Each row is a point on a landscape with many valleys, with its height.
A ball rolls from a point to whichever of its 5 nearest points has the largest drop for the distance, and stops where none of them is lower. Distance is the straight distance between rows; heights are no part of it.
defi h=771: [145 126 181 176 188 162  85 101 107  99]
lag h=335: [132 169 128  82 115  87 153 120 150 180]
kanez h=215: [148 140  71 106  80 104 181 122 154 159]
bolu h=880: [117  98 173 147 157 141 106 117 104  85]
bov h=148: [131  97  82 141  84 115 177 153 153 133]
lagir h=777: [148 130 164 178 191 150  75 111 114 100]
Kopam h=652: [117 107 194 141 153 165 109 106  90  84]
leno h=759: [129 115 197 165 177 168  98 104  98  90]
lafib h=336: [139 139 142 177 132 129 125 171 129 125]
mol h=102: [107 116 181 103 138 189 102  98  78  93]
vonu h=265: [112 113 132 140  96 134 137 162 136 129]
leveg h=234: [124 142 155  73 171 134 131  71 105 156]
Sud h=214: [115 143 156  69 164 164 116  73  90 141]
ladiv h=300: [111 136 108  90 101 128 115 128 145 141]
Moz h=326: [125 159 122  76 128  97 126 111 146 163]
gub h=333: [117 144 118  76 131 111 116 102 139 147]
Parep h=468: [160 120  74 190 126  81 159 181 146 122]
zepor h=454: [150 131 120 185 125 122 156 173 126 128]
luga h=403: [180 142  58 206 115  77 131 176 150 120]
ropa h=257: [123 139 138  74 162 129 125  72 110 144]
Fopuf h=295: [118 136 127  75 149 125 119  84 120 138]
loref h=484: [122 106 106 141  88 133 166 160 141 133]
vez h=157: [130  96  72 170 102  81 177 184 163 130]
duser h=258: [111 127 118  77 139 134 107  92 120 124]
zub h=486: [108  97 150 107 136 149 108 104 100  92]
Favef h=303: [108 122 115 114  89 139 130 145 140 137]
sima h=223: [114 152 181  68 175 154 123  73  95 165]
lemum h=218: [114 125 137  79 149 158 112  78  96 121]
vik h=769: [140 128 201 172 186 181  88 103  97 100]
Bosu h=746: [111  99 174 130 143 159 106 107  94  86]
det h=156: [157 145  66 100  82  84 189 119 163 160]
Roreb h=56: [102 131 174  84 147 186  95  91  73 110]
Vid h=209: [106 155 176  66 171 164 113  75  90 156]
befaz h=60: [139 100  77 173 110  86 173 180 156 127]
gezem h=677: [125 121 164 169 161 124  91 140 125 100]
tuzi h=320: [124 161 117  80 117 101 132 118 148 168]
Vak h=313: [106 108 133  97 129 139 105 103 108 104]
neper h=312: [124 158 107  83 104 118 133 125 147 158]
lilu h=343: [126 101  96 150  89 122 174 160 144 133]
Nesi h=339: [129 148 100  94  88 125 149 128 148 155]
Salur h=408: [102  99 144 109 128 133 103 113 113  98]
gito h=167: [129  92  71 154  87  89 178 165 167 131]
rov h=429: [122 145 133  75 151 100 123  86 134 153]
kodek h=263: [163 158 121 196 132 134 118 164 127 131]
tes h=86: [136 109  75 121  76 118 180 142 155 142]
Gesud h=105: [123 114 124 156 102 128 156 173 131 128]
novi h=457: [150 156 138 187 155 137  78 149 131 122]
Bak h=389: [145 167 101  92  97 100 174 122 147 176]
vupip h=291: [159 161  86  97  91  78 196 121 151 172]
tene h=370: [126 153 134  74 146  93 128  98 141 161]
gori h=542: [137 141 155 178 157 128  88 151 131 112]
mamu h=285: [128 125  89 111  76 132 164 137 149 149]
fod h=819: [128 111 173 164 170 139  97 116 113  92]
rarag h=464: [105 101 159 136 136 130 102 135 123  94]
zuga h=421: [111 114 159 155 138 123 100 151 131 103]
Gemem h=773: [147 132 184 176 198 188  75  99  96 105]
pon h=158: [140 124  72 109  75 120 176 131 157 148]
Nisa h=31: [178 153  97 204 128 128 132 158 128 127]
mov h=288: [123 141 140  73 164 118 127  74 118 147]
fozig h=664: [146 142 149 180 174 135  70 132 129 107]
deg h=292: [103 120 122 106  98 133 115 141 135 126]
vuvu h=346: [182 137  69 205 123  95 136 163 141 120]
gam h=609: [164 125  83 193 125  93 158 174 138 121]
zep h=354: [122 130 149 168 129 125 117 169 131 120]
mev h=284: [104 115 130 124  97 133 123 156 136 124]
kaze h=498: [112 111 202 132 150 180 101 102  80  89]
nuvu h=260: [147 109  70 184 115  72 167 191 161 129]
kesog h=311: [133  96  91 170 104 102 181 171 147 127]
Segup h=602: [116 110 163 155 151 125 100 137 124  97]
gobuk h=140: [136  99  61 132  74 100 178 148 172 139]
nomod h=774: [151 133 172 179 198 175  75  97 103 102]
renad h=299: [140 151  87  98  85 118 169 124 150 165]
Loba h=296: [103 110 137 114 111 130 109 139 131 114]
Tivom h=134: [141 116  63 115  74 110 180 132 162 144]
Sapig h=301: [104 118 122  90 113 131 104 121 133 123]
buk h=316: [120 156 110  81 110 112 126 116 147 156]
Nazu h=162: [110 124 157  85 143 174 110  86  82 109]
Kofu h=239: [114 120 129  78 144 143 109  89 108 119]
beg h=329: [135 133 137 181 125 125 139 175 128 126]
kitam h=337: [150 155 141 187 145 130 103 166 129 127]
tid h=342: [114 121 111 117  82 139 143 151 142 137]
zaba h=325: [132 166 110  83 107 100 147 122 149 171]
nugim h=338: [104 106 152 138 130 123 102 145 130 103]
vuzi h=298: [102 110 145 129 114 131 109 149 133 111]
niti h=194: [104 150 176  67 169 174 105  77  83 147]

Two balls start at each pair of points below. Name the first point that both come to, or write never.
lilu / renad -> tes
det / Favef -> never
gub / leveg -> Roreb
Bosu / Sud -> Roreb
Loba / lafib -> never
deg / rarag -> mev
kaze / Vak -> Roreb

For each start below, name the point where the ball stops.
lagir -> Nisa
Bak -> tes
ladiv -> Gesud
leno -> Roreb
Sapig -> Roreb
gori -> Nisa
vupip -> tes
mov -> Roreb
Segup -> Gesud

Call two points neighbours if one is among the 5 nearest of the other. Go from one point of each pair to the other, from neighbour to neighbour, staying as low as possible. Name the highest point that can't be avoided.
Gesud / Nisa -> beg
Gesud / tes -> zaba
befaz / tes -> gito
Roreb / Gesud -> Sapig
